Points on a hilly landscape, in no order, each with its height.
From any point a climber steps to the highest of the 2 points nearest to it. It stops when none of these is higher. Distance is the straight distance between rows; heights are no part of it.
Mur height 49.1: [  5  21 -37  37  21 -14 -52 -18 -12  -4 -30  -8 -25   3 -41  22  -4  23
  12 -79]
nirak height 60.6: [ 52  52 -18  63 -14  46   7 -53 -13 -48 -11 -27  59  22 -32 -14  18  -5
   6 -48]
kol height 43.1: [-33 -29  -5 -38 -15 -15  -7 -13  62  48   8 -10  38 -49  58 -17   9  11
  16 -15]
sevid height 50.1: [ 47  -5  -4  41  18 -19   0   6 -11  30 -24 -52 -14  13  -3   6  12 -30
 -20 -45]
sez height 43.9: [ 11 -17   5  -6  -8 -34  28  45 -26  50  -3   1  70   1 -49 -29 -10  -2
 -22   7]
gusef height 58.3: [  1  62 -10  55 -15  48   5 -56 -17 -39   0   9  86  -9 -46 -25   8  29
  -5 -53]
Fabo height 62.1: [-56   1  20 -13  13  73   6   4 -56 -39  32  47  27  52  37 -20 -64   9
 -10  44]
tapur height 14.9: [-30 -36  42 -27  44   7   4  16 -22  37  23  22  26   5  18 -20 -65 -14
 -43  33]
Zuz height 3.9: [-10  31  17  -5 -39  -1  26  20  -6 -10  18  31 105 -27 -20 -15   0  19
  24  44]
mem height 50.2: [ 30  18  32  14 -17  30  44   9 -38 -15  33   7  51  20   6  -8   5 -25
 -10  56]
Tomep height 39.5: [ 29 -16  14 -42  -8  -1  26  42  12 -24  11  20 -50  32 -17 -16  28 -27
   4  68]
Mep height 40.2: [-58  -5  18 -35 -14  -2   5 -33  58   8   6 -28 -10 -66  38  -3  21   2
  24 -46]
Kuru height 13.5: [ 23 -20  13 -58  -1   2 -23  16   7   4  23  33 -56 -29  60  20   1   4
 -21  60]
luf height 14.2: [-35 -26  44 -43  -6  18  11  26 -18 -49  32  34 -41  21 -18  34 -61 -13
   4  59]
duz height 61.0: [ 46  -5 -17 -28  18   8  19  42   1  -5   9 -19 -82  70 -44 -33  27 -25
 -17   5]
Tozul height 47.2: [-38   1 -53   3  20 -30 -61 -27  24   3 -33   0 -40 -10 -14  12  14  34
  27 -92]
Temag height 7.3: [-10 -22   9  40 -61 -25  18   7  55  -1 -55 -45  10 -99  18  54  14 -14
  16   4]
Bek height 54.0: [ 58  30 -48  43  21  16 -51 -23 -38  -4   2   2 -29  61  18   7  38   9
 -31 -17]
sezo height 14.1: [  3 -34  18 -25  -5 -48 -19  29 -21  37   2  27 -32 -62   0  35 -47  31
 -37  30]
Runi height 49.3: [-15   7  -4 -13  70  46   5 -44  14  -7   7 -26  14  56  19 -38 -20 -44
   7 -26]
fera height 52.6: [ 45  32  31   6 -30   5  27  28 -42 -45  25  22  23   8 -35  20 -22  -8
 -11  44]
bup height 28.9: [   7   -7   51  -35   -2   -2    7   -6   11  -23  -25   24  -36 -100
   46   51   -3   15   -5   64]
tel height 42.3: [-24 -15  27 -41   0 -25  -4  -6  18  16  -2  12 -36 -98  49  19  -7  30
   8  17]
num height 15.2: [-13 -25  22 -14  45 -11  18  12 -10  53  12 -11  32  22 -22 -30 -56 -29
 -22 -12]
tapo height 4.3: [ -6 -14 -10 -59 -37 -26 -11  14  20  11   7  33  39 -20  10 -10  29  29
  45  43]
tedi height 45.1: [ 18 -25  -4  33  -4 -43  14  30 -30  59 -27 -34  51  17 -44  -5   2   3
 -39 -41]
zuro height 51.3: [ 39   8 -53  54  14  -4 -31 -18 -22 -11 -26   0  -2  56 -51  21  28   0
 -15 -74]
telog height 13.7: [ -7 -11  46  -8 -11 -31  -3  21 -23  10  -6   3   3 -69 -36  28 -26  20
 -16  23]
toso height 45.4: [ 10 -26 -28  32   5 -33  14  -1  17  57 -24 -49 -14 -26  31  -2 -16 -16
  -1 -58]
Pufu height 4.0: [ -4  23  20   5 -33  19   5 -17  16  10  19  -8  83 -29  23  -8  24   3
  19  47]
Nizo height 56.8: [-11 -19  -6 -66  16 -18   5  33  18  -7  12  26 -19  48 -65 -25 -45 -20
   8 -16]
Zan height 15.8: [-31 -47  -3 -49  27  -4  41  11  47  34  13  -5  10  27  44 -51  31 -33
   1  37]
losaf height 60.3: [ 29  27 -51 -12   9  27  14  -7   6 -16   9  36  35  58 -32 -66  13  10
  -9 -19]
Zefet height 16.7: [ 14 -34   7 -10  20  -5  41  -4  38  34   0 -49   7  15  41 -34  25 -45
 -26  31]
det height 59.6: [ 25 -10 -67 -22   9   0   3  14   1  -7 -10  31   5  43 -74 -50  -6   7
  -7 -51]
zerap height 23.1: [-46 -53  43 -30  26  16  65 -11  51 -10 -11 -33  -5 -50  59  15 -31 -46
  17  21]
Lekon height 57.0: [ 52   4 -33  -5  23  12 -51  -7 -21   2  21 -11 -88  41  27  -5  14  -6
 -27 -11]
tofa height 33.6: [ 45 -37  26 -34  20 -10  49  26  33 -22 -20 -23 -53   5   4   4  25 -47
 -10  63]
verov height 60.9: [ 25  24 -46 -40 -22  14   1  17   1  -6  24  56   7  49  -1 -57  39  17
  -4  36]
Devur height 58.2: [ -9 -17 -24 -53  25  -6  -5  -3  44  -3  -7  14  18  21 -76 -33 -33   9
  22 -48]
zim height 36.3: [ -5 -36 -52  59 -15 -66  10  18  18  49 -45  10  -8   2  27  62  55 -16
   2  20]
paban height 45.8: [-34  21  46   6  -7  -8 -23 -38 -19  44  10  -4   6 -93  66 -16   2  34
 -23   1]
Kegu height 57.4: [ 63  16  13  34  15   3 -10  -1 -27 -36  -6 -52 -38  30 -51  42  -8 -23
   1 -51]
lon height 56.7: [  8  33 -34  40   1  33 -18 -54 -18  10 -17   6  84   7 -15 -43   8  37
 -29 -32]
papu height 40.7: [-22 -23 -46  61 -29 -40   5  -1  21  54 -40 -31 -14 -50  40  45   3 -11
  15 -49]
gup height 33.7: [  8 -16 -12  91 -22 -49   6  17   7  34 -37 -30   7 -18  25  69  26 -28
  -8 -18]
Gabo height 10.6: [ -12  -10   33   31  -31  -36   20    0   17  -10  -58  -32  -47 -114
   30   50    6   -4    8  -13]
kosut height 45.2: [-33   6 -26 -15  -6  -5 -46 -40  35  38 -10   1  18 -26  48 -18  27  45
  23 -46]
Vip height 13.9: [ 19   9  -4  44  -7 -19 -48   2 -34  13 -15  -4 -64 -51  46  60   5  24
 -13 -10]
rudo height 40.0: [ -7  -6 -59  28 -23 -64 -13  37   4  33 -26  50 -23  40  14  32  82  -4
  20  25]
Nogeb height 42.6: [-30 -24  -6 -52  10  -5 -13 -13  44  55   9   3  65   8  15 -56   1   9
  10 -18]
Mibik height 51.6: [  4  15 -10  18  70  41 -19 -75  21  -6   2 -26   2  29 -21 -38 -14 -17
  -6 -69]
pekar height 14.7: [-53  14  68  21  41  29  17   7 -52 -14  17  -1  11  10 -63  -3 -74 -10
 -23 -18]
Rusa height 14.6: [  1 -37  31 -23  -2 -18  -5  27 -45  36  16  26  -2 -12   5  -4 -51   5
 -71  57]
Merot height 52.5: [ 42  17  -3  46 -13  -3 -17  23 -54 -36  -1  -4 -34  28 -74  58 -35   5
  -7 -71]
kena height 26.6: [-40 -31  40 -25  28  16  38 -17  71 -10   1 -50 -34 -27  25  11 -27 -51
  38 -29]
zav height 51.0: [ -2  28 -25  57  10   5 -37 -50  28 -10 -25 -55 -46 -17  23  22  19  -3
  31 -76]
tepuf height 50.4: [ 14  12  24   7  -9   4 -24   4 -40 -17  21   2 -26   7 -65  23 -53  16
 -22 -36]
kiliz height 4.5: [ 25 -21  10 -26 -33 -34  -9  21  27 -11 -26  16   5 -37   7  31  43   5
  27  67]
lod height 15.4: [-18 -41   7 -42  47   4  42  37   6  48   2 -10  10  43  -4 -70  -9 -33
 -30  22]
zug height 41.0: [-23  20 -17  62 -27 -29 -35  -8 -15   4 -23   4  41 -18 -22  23  29  47
  26 -43]
zisat height 49.0: [-52  15  48 -41   1   0 -26 -28 -18  14  24  22  -8 -69  33  -3   5  37
   1   3]
mikup height 15.5: [ 47 -12   4  48 -14 -24 -14  13 -35  -3 -35   3 -39 -41  39  70  32   4
 -13  42]
Gidul height 13.8: [  3 -28  26 -63  -6  -1 -16   9   4 -28  32  26 -77  -5   3  34 -35   0
 -12  58]
gibop height 41.1: [ 20  -5 -74  21   7 -51 -36   8  18  21 -29  16 -49  49  21  29  49  -6
  26 -20]
lif height 43.2: [-21  -8   3 -24  -4 -11  24  10   2  54   7   8  92  13 -11 -46  10  -2
  -9  25]
tazus height 14.5: [-18  -5  51 -17  16  21  28  19 -35 -34  31   9  -1  26 -48  19 -72 -19
  -5  21]
gori height 15.0: [-30 -12  39  12  65  25  21   3 -37   2   1 -29  33  43 -30 -15 -74 -27
 -14 -19]
mok height 54.8: [ -4  24 -16 -29 -63 -12 -24  34 -25 -38  31  48 -36   1 -58  23 -53  50
   4   6]
rotil height 45.0: [ 10  11   6  26  49  48  55 -11 -29   8  15 -29  30  70  -1 -53  16 -55
 -53  25]
bas height 44.0: [ 16  11 -44  66   0 -32 -22 -10  22   2 -23 -19 -39  20  11  46  38 -13
  35 -50]
tuto height 41.7: [ 10  10   6 -42  -8  33  52  33 -14 -42  41  31 -56  64  -4 -17   7 -25
 -23  83]
taton height 4.2: [ -6  21 -37 -21 -41  -6 -32  -8  34  13  -8  12  60   7  19 -22  47  31
  40  18]
gemiz height 54.9: [  7  31  22  21  46  32 -20 -30   1 -22   9 -20 -10  10 -32 -13 -23  -8
   8 -34]
zafum height 51.4: [ 17  40 -52  67   7  15 -76 -42 -32 -13  -5  15 -34  15  34  26  44  24
  17 -25]
Luz height 55.4: [-35  34   9   2  16  35 -18 -42  -8   7   2   2  58 -15 -18 -47 -16  28
   3 -34]
tera height 61.2: [-10  36  17  25  12  33 -26 -51  27 -35 -14 -51  -5 -19 -13  -8  11   8
  29 -55]
meva height 54.1: [ 16  33  -4 -21 -55  14  27  23 -37 -53  49  50 -17  24 -36  17 -51  15
 -14  30]
Tiveb height 5.2: [ -1 -25   9  11 -53 -33   9  19  54  -7 -24 -24  42 -52   7  26  23  -1
  32  36]
kagu height 56.5: [-74 -28  36 -42  12  27  12  27 -24 -34  26  51  22  27  36  -3 -43  14
  12  64]
zuba height 47.7: [  2  12   4 -10  43  39   6 -10 -24   9  23  -9  15  63  13 -36 -21 -30
 -31  15]
bazi height 46.7: [ 33 -23 -26  54   0 -50  -7  27 -34  58 -32 -10   6  28 -18  28  32   4
 -21 -39]
taba height 55.7: [-17 -19 -11 -68 -36 -13   5  39   8 -23  35  45 -42  27 -56   7 -61  20
  12  15]
zutef height 51.5: [-54 -18  44 -45  16  10  13  17   5 -14   8  22  50 -14  11  -5 -24   2
  31  47]
Teza height 59.5: [ 41   1 -37 -29   6  20 -15  -8  -9  -9  29   4 -82  75 -28 -21 -11  -2
 -37  -7]
vaz height 52.8: [-66   0  49 -23  35  19  -3 -22  -4   9  12   1  47 -23   9 -19 -24   0
  11  -5]
Livo height 64.3: [ 36   9 -37 -35  -6  29  54  55 -12 -37  29  17 -56  73 -57 -43  26  -1
 -12  15]
Sav height 30.0: [  1  -9  14   9   6   0   8 -18  54 -18 -19 -73 -64 -36  13  16   2 -30
  41 -44]
vire height 57.7: [-19  45  23  14   2  82  10 -26 -43 -69  62  44   7  57  30  -5 -48  -1
 -11  35]
kipi height 19.0: [ -9 -45  32 -22  30  13  59  -3  31  -9 -11 -33  17   0  61   7   4 -53
 -10  55]
femi height 35.1: [-11 -20   0  -6 -31  -6   0 -20  74  -1 -14 -53 -34 -63  50  23  26 -14
  42 -18]
lak height 46.1: [-11  -4 -65  -7   7 -25 -60  -5  27  26 -24  20  -1   9   1 -11  15  43
  18 -46]
ligit height 3.8: [  0  40 -16 -26 -24  -8  39  23   3 -17  23  46  70  16 -41 -44  -8  23
  23  21]
kedig height 12.9: [ 22  -3  26  39   0 -37  -6   3 -21  -4 -25 -28 -67 -72  10  44 -12   1
   5 -22]
fegu height 42.0: [-51  54  11  35 -42 -10 -37 -31 -15  -8 -19  13  46 -56 -16 -22  37  49
  21 -30]
kar height 45.7: [ 19  16  34  -8   0  54  36  10 -24 -44  38  20   2  41  26 -12  13 -31
  -5 101]
suko height 4.1: [  1  21 -14  10 -43  33 -23 -32  57  -4   6 -28  60   3  25 -18  39   3
  35   8]
fivi height 65.3: [ 78  49 -15  56  -6  29  -6 -21 -35 -56  -5 -31   2  48 -23  30  25  -7
   6 -48]
kig height 62.0: [ 41   6 -43 -23 -25   8  27  53 -18 -10  20  32 -37  43 -23 -43  76  19
  -8  42]
Puzi height 43.0: [-39  22  18  40 -28  -9 -28 -26 -12  47 -12   2  60 -69  36 -20  29  44
   0 -12]
lovo height 19.3: [ 28  -8   1   7 -13 -29  -5   5   4 -11 -37   2 -48 -81  81  65  23  15
   6  47]

Call two points neighbours if one is among the 2 nearest of the other. Go from one point of each pair to the other, from neighbour to neighbour, staying as high as possible. Name the lowest point that can't be avoided.
zisat / kol: zug
sevid / kol: Nogeb
Fabo / fivi: zutef

For each start below, name the point where the climber stops.
tofa: Livo
Nizo: Livo
Zuz: zisat
Gabo: zisat
